Each row is a point on a tangle of strands that fork and nearly touch. The rows are in no order.
(in the rows, 128 means zero)
Points whose rows are less than 86.2 apart are linked; no others are. Some points are linked to none.
<726>: [180 112 127 137  94 154 131 135  94  76 164 127 197 126 121 113 130 119
 135 168 136 168  67  94]
<823>: [131 118 156 159 135 147 123 158 129 162 163 176 111  86 123 123 147 105
 146 162 144  88 143 142]
<558>: [140 121 111  94  88 135 107 122 145  92  98 127 102 123 136 103 147 112
 173 155 104  71 119 152]
<129>: [110 104 125 110 141 130 164 136 129 189 132 129  89 160 142 167 117 124
 132  63 140 127 170 131]
<1147>: [115 131 130 149 110 126 107 123 152 153 121  61 134 174 137 129 124 103
  78  95 158 161 103  72]
<407>: [114 118  99  98 152 126 149 118 142 100 160 143  88 142 165 107 122 157
 177 134 120  89 157 164]
<873>: [144 120 125 141  52 151 116 158 144 135 126  93 143 171 118 113 129 102
 115 117 152 120 128  88]
<741>: [127 148 146 142  53 155 147 178 133 159 124 132 177 171 125 153 117 116
  91  95 166 170 153  82]
<1144>: [129 169 131 163 108  88 125 135 134  75 162 120 124 132 104 135  58 144
 156  86  89  97 225 166]
<175>: [111 147 129 122 143  71 146 133 108  78 179 132 144 150 104 137  78 151
 123  68  93 131 208 162]
<1173>: [135 121 151 122  88 133 124 181 141 144 115 115 130 135  95 140 130 111
 123 107 117 117 148 103]
<23>: [194 128 124 138  98 147 105 113  79  55 154 135 196  96 109 104 124 112
 140 179 147 170  57 106]
<700>: [107 145 114 157  97 129 115 120 149 172 121  81 141 180 147 153 110 104
  76  74 173 171 109  87]
<1060>: [129  96 155 124 149 156 159 150 107 146 133 144 145 147 133 142 155 143
 111 114 138 153 113  85]
<97>: [156 129 161 162 141 140 101 132 112 109 128 119 160 109  98 108 153 103
 111 184 135 139  83 111]
<981>: [141 121 139 157  97 163 144 148 115 142 169 133 165 155 140 145 140 104
  90 115 187 170 113  90]
<1240>: [122 145  95  89 166 116 103  85 135  69  91 155 122  80 141  90 155 156
 163 181  91 106  61 163]
<852>: [162 128 108 105 129 152 102  81 104  84 106 166 147  82 139 105 162 117
 169 179 108 113  41 141]
<1143>: [106 114 136 120 173 111 126 130 137 161 137 132  91 133 123 131 147 128
 117 122 136 117 134 120]
<1082>: [136 157 110 115 107 140 108 105 151  91 137 188  96  80 164 113 137 135
 189 176 129  59 147 188]
<579>: [ 83 141 134 146 157 115 147 122 126 229 137 148  93 123 132 149 134 103
 129 100 169 124 123 126]
<1072>: [160 114 173 124  86 143 140 179 103 104 143 152 186 120 104 118 146 148
 123 162  98 139 107  86]
<144>: [107 172 169 109  55 128 150 166 126 163  99 120 177 162 124 171 113 114
  80  94 138 186 140  88]
<846>: [135 125 120 139 125 164 130 132 129 152 159 170 100  94 148 110 136 104
 172 180 157  81 145 164]
<677>: [152  88 140 138 169 157 148 132 106 110 123 133 184 138 119 104 144 175
 113 145 105 170  64  68]
<475>: [146 105 157 108  96 133 127 180 139 117 118 136 146 129 102 126 130 138
 131 126  87 113 142 112]
<706>: [112 204  91 111 105 106 112  98 154  95 134 143  75 106 162  97 115 152
 171 176 133  65 170 202]
<1237>: [133 122 151 117  88 155 151 143 117 123 137 115 187 184 142 130 143 162
  84 108 133 193 113  61]
<1091>: [105 142 104 105 195 109 115  84 149  77  94 135 113 103 148  85 146 179
 158 188  94 105  96 166]
<1104>: [130 142 133 137  94  99 111 164 162  90 133 120 126 115  99 145  83 149
 157  86  87  82 215 162]
<759>: [ 97 138 125 131  92 102 131 138 115 214 102 114 109 157 123 178  91  91
 121  47 145 147 138 113]
<815>: [ 86 161 134 134 147  39 101 128 141 132 152 128 102 101  88 144 100 126
 114  72  97 110 180 165]
<1043>: [ 94 146 146 107 110  91 161 167 118 163 103 154 133 119 112 204  79 117
 121  51 109 150 178 153]
<734>: [118 104 136 195 217 160 151  72 117 164  98 109 149 137 145 107 151 142
  88 135 170 165 101 107]
<703>: [136 139 133 152  55 152 128 170 143 154 133 105 154 163 119 134 119 103
  93 101 167 142 136  89]
<364>: [127 114 168 118 130 135 170 170 116 152 124 165 146 134 130 158 134 138
 116  94 127 145 149 103]
<781>: [130 126 118 146  91 124 142 185 171 112 126 126 145 119  85 161  75 165
 154  88  87 111 224 151]
<1017>: [131 120 172 154 151 136 118 167 124 150 155 184 122  75 112 144 148 105
 125 139 137 110 137 119]
<427>: [148  97 165  98  91 136 149 192 119 111 124 149 166 125 109 122 138 161
 134 134  87 124 121  91]
<298>: [140 132  92  86 147 135 103  82 117  75  92 176 136  74 144 101 160 140
 161 172  83 108  43 149]
<588>: [146 109 127 144 116 170 135 130 116 149 159 123 133 163 142 115 142 100
 114 133 175 140 116  92]
<941>: [105 148 141 178 148 136 125 120 115 193 143 140 134 117 132 137 149  89
  98 121 194 159  96  98]
<1046>: [ 74 140 131 130 164  86 149 124 139 211 139 153  79 111 131 157 117 117
 127  82 142 121 148 151]
<434>: [141 151 116 108 135 126  95  95 136 114  94 125 101  86 139  92 170 114
 138 202 123  90  77 164]
<642>: [136  78 132 144 202 147 139 111 119 116  87 118 173 127 117  88 143 166
 127 156 108 146  70  94]
<1183>: [ 81 141 126 117 130  73 153 144 120 169 124 150 110 124 119 191  78 106
 124  35 108 136 172 166]
<632>: [140 112 148 125 132 136 119 158 131  94 149 183 130  84 130 126 142 133
 163 158  96  78 145 137]
<897>: [165 124 146 150  85 149 115 149 120  88 158 113 190 141 110 116 140 122
  93 148 143 170  84  85]
<213>: [121 130 128 118  96 120 109 148 134 167 103  92 113 152 102 142 115  97
 101  82 122 123 139 101]
<585>: [108 187 108  95 146 118  94  99 140  96 120 148  83  70 162 114 156 161
 152 222 128  92 106 204]
<756>: [132  82 118 137 197 133 122 104 128 106  81  99 144 140 122  90 150 167
 137 160  91 129  68 106]
<1254>: [179 117 167 135  73 158 115 161 100  99 144 159 181  89 111 113 139 120
 151 171 116 126 104  99]
<349>: [121 130  92  86 138 140 136 108 146 109 139 148  78 134 181 108 137 148
 184 167 135  79 139 167]
<3>: [122 127  74  76 137 147 130  86 130 113 118 145  75 123 190  98 151 148
 171 182 134  89 111 170]
<1025>: [135 123 125 186 142 149 129 116 135 117 164 105 187 142 145 148 132 119
  52 124 201 204  93 108]
<859>: [136 128  74  85 139 156 116  67 127 116  97 138  91 123 170  92 164 137
 152 202 128 110  69 158]
<668>: [123 117 119 147 131 157 127 110 129 174 144 106 100 154 141 108 146 105
 118 133 175 126 113  95]
<543>: [153 124  81 108 153 172 123  50 107 109  96 120 114 127 161  86 155 130
 149 201 135 132  48 139]
<788>: [134 135  90  88  84 128 119 113 161  89  97 124  85 127 144 119 129 125
 177 144 104  59 148 171]
<1256>: [130 133 125 108 106  90  97 150 155 121 116 105  83 107 112 107 116 113
 146 119  93  72 157 158]
<1211>: [ 90 136 124 113 141  65 115 138 144 165 124 108 100 120  83 149 110 114
 107  71  90 126 157 152]
<662>: [137  75 100  91 138 140 139 112 118 153 128  91  86 176 147 127 117 135
 135  88 103 129 147 106]
<399>: [145 120 115 128 124 160 124 133 141 114 142 179 102  92 157 120 140 130
 192 166 144  63 151 164]
<339>: [114 108 156  98 122 135 188 177 127 165 121 165 147 142 136 178 124 157
 139  63 115 148 185 125]
<900>: [142 143 126  98  92 124  93 109 147 101  99 113 103  97 142 105 159 104
 161 169 107  74  96 146]
<118>: [128 134 115 178 146 152 114  95 129 166 154  97 116 137 136 103 143  91
  96 162 201 143  94 110]
<954>: [105 153 132 115 175  60 124 127 122  68 168 125 118 136 115 118 100 156
 131  90  90 126 182 154]
<841>: [129 170 131 145 116  89 114 129 133  49 165 126 129 131 111 109  74 161
 173 108  95  83 212 163]
<616>: [108 153 116 138 134  77 149 126 114 104 175 135 129 148 103 159  57 128
 104  49  90 135 217 174]
<1129>: [105 129 106 126 122  94 166 142 127 128 153 128 117 146 106 167  77 129
 118  41  99 129 220 176]
<246>: [116 114 166 132 184 137 163 128 105 154 102 132 162 153 137 165 156 141
  94 105 140 176 106  82]
<565>: [120 116 146 114 101 134 175 174 132 144 118 143 142 148 114 175  95 151
 136  68 105 136 210 142]
<1138>: [ 93 143 123 145  90 119 122 128 125 200 113  99 121 172 130 161 102  86
 101  64 173 160 114  89]
<645>: [126 130 176 135 140  98 100 169 142 132 106 129 128  99  94 136 153 121
 109 118 104 109 128 109]
<807>: [161  98 121 140 125 162 150 122  97 103 145 114 203 150 135 102 130 168
 113 146 126 192  52  66]
<804>: [126 149 157 173 118 134 116 146 115 172 155 154 146 116 116 152 137  69
  96 118 185 142 109  89]
<234>: [151 134 126 184 147 145 100  96 125 132 156  99 141 111 120 101 142  85
 103 178 190 152  88 116]
<10>: [106 137 105 119 192  99 115  95 150 109 101 104  78 110 123  91 147 165
 135 181 106 110 124 166]
<113>: [150 130 163 146 110 132 107 150 121 102 131 112 178 126  99 121 155 111
 101 154 134 155  82  92]
<320>: [107 182  93  94 125 114 107 111 151 109 131 142  58  99 167 107 142 158
 151 206 139  91 133 197]
<1260>: [158 124  97 169 165 170 111  57 105 110 107  99 147 112 134  85 149 113
 127 207 164 159  68 128]
<321>: [166 133 161 139 138 148  84 115 108 100 129 143 134  80 115 119 157  90
 141 196 135 122  87 132]
<1103>: [113 102 107 110 151 114 153 125 138 133 157 121  89 151 142 122 118 145
 151  99 114 104 179 157]
<599>: [115  99  98  96 110 110 161 140 122 143 128 119 115 163 104 168  80 132
 109  53  81 143 202 154]
<762>: [148 104 142 183 176 160 142  95 106 118 132 106 179 139 121 110 149 137
  91 153 169 186  84  88]
<133>: [169 134 116 180 163 153 109  68  95 104 139 103 152 101 108  91 135 106
 117 200 184 171  81 133]
<340>: [172 111 158 139  94 158 109 156 113  97 148 171 137  74 131 127 140 120
 168 165 117  77 138 134]
<202>: [102 117 102 120 117 117 157 122 119 218 119 119  87 156 131 173  90  95
 129  41 140 134 160 137]
<34>: [154 111 133 202 150 141 119 101 121  92 150  96 204 130 121 127 140 135
  63 141 185 200  90 101]
<754>: [125 137  95 111 103  85 118 135 151 103 137 101  84 124 112 118  87 129
 147 106  95  84 179 176]
<381>: [118 104 132 123 150 125 147 141 135 159 140 136  91 141 141 135 128 137
 137 108 138 118 156 129]
<1021>: [128  69  99  95 119 134 152 132 123 146 127 101 103 172 123 151 103 147
 123  66  94 138 185 135]
<189>: [125 150 129 127 134  91 114 141 149  70 153 147 110 119 133 109  98 152
 178 127 102  76 191 155]
<787>: [131  81 125 106 175 119 122 124 136 110  86  86 123 155 116 105 139 162
 122 129  80 136  98 105]
<511>: [ 93 150 138 117 177  64 115 124 140 109 153 119  98 119 109 119 113 140
 127 101 100 112 172 161]
<1088>: [125 148 147 168 108 143 144 133 127 145 166 136 192 144 148 160 127 109
  64 110 198 197 105  90]
<131>: [133  76 104  86 150 140 128  94 128 134 112  83  82 165 148 110 133 147
 138 124 116 118 117 112]
<192>: [155 122 134 123 149 155 109  99 100  88 120 149 133  85 122 106 162  99
 153 203 120 126  67 137]
<350>: [129 132  81  90  96  99 121 112 159  88 120 101  82 143 132 100 110 142
 174 125  97  82 169 183]
<980>: [162 134  78 142 165 170 121  37 102 106  81 107 137 109 142  84 160 130
 138 222 153 151  54 149]
<999>: [136 135 168 154 146 140 130 149 118 169 148 165 133  90 106 139 144 101
 105 128 163 132 126 102]
<987>: [128  83 102  83 160 121 119  97 133 110 103  86  98 160 149 103 134 153
 140 143  84 118 101 116]
<1135>: [109 115 131 112 170 115 117 137 134 124 129 132  93 122 130 101 148 137
 142 151 122 102 119 135]
<849>: [125 132 152 124 111 142 150 136 119 149 114 112 165 181 144 161 138 130
  75  87 143 187 115  76]
<291>: [125 139 143 123 137 106 102 145 147  82 151 158 113  94 143 118 121 145
 172 148  98  70 158 158]
<577>: [131 171 104 110 151 125  90  86 140 117  92 132  91  56 140 104 175 142
 132 232 128 111  84 188]
<384>: [103 133 127 109 129  89 115 132 137 175 105  92  87 140  99 152 119  96
 101  80 111 137 137 125]
<441>: [113 111 120 118 183 105 111 115 154 121 101 104  87 121 115  99 144 141
 126 163 111 109 109 138]
<853>: [118 127 138 127  98 122 173 182 150 132 113 150 146 126  90 188  77 159
 140  64  85 134 227 155]
<575>: [135 128 120 153  88 138 105 135 146 119 131  66 144 176 136 112 129 103
  93 117 157 140  97  76]
<998>: [148 103 126 140  91 167 143 136 112 108 157 105 197 175 155 111 138 168
  95 127 144 186  82  67]
<628>: [ 66 149 129 129 146  71 149 134 130 203 138 163 101 111 132 185  97 108
 142  57 135 126 161 158]
<982>: [196 113 152 126  80 168 115 143 100  83 137 168 178  80 117 127 142 115
 173 174 105 103 102 119]
<1054>: [125 183 111 123 103 116 101 112 160  72 131 160  92  97 169 114 123 150
 178 163 123  52 167 194]
<641>: [103 153 152  86  89 113 172 171 111 184  84 132 146 143 124 201  71 114
 109  61 102 175 161 134]
<1160>: [108 149 159  95  68 135 168 164 115 178  86 123 152 165 113 183  95 124
 103  78 112 175 170 105]
<699>: [116 126 153 116 125 140 156 138 113 171 109 114 133 179 136 164 129 111
  92  73 144 166 133  82]
<624>: [134 109 151 176 199 151 138  97 124 140 100 118 149 138 124 121 154 133
  90 142 141 163  91  92]
<791>: [ 87 146 120 167 145 121 125 106 127 221 132 123 108 137 134 136 135  94
 101 111 181 143 102 105]

A fork is a point with three links, a tip a point with one. Leave the first point through the second and follow the links. Name the first fork or tip that comes.
<662> / <131> -> <699>
<823> / <846> -> <1256>
<579> / <1046> -> <381>
<852> / <192> -> <23>
<291> / <189> -> <246>
<133> / <234> -> <734>
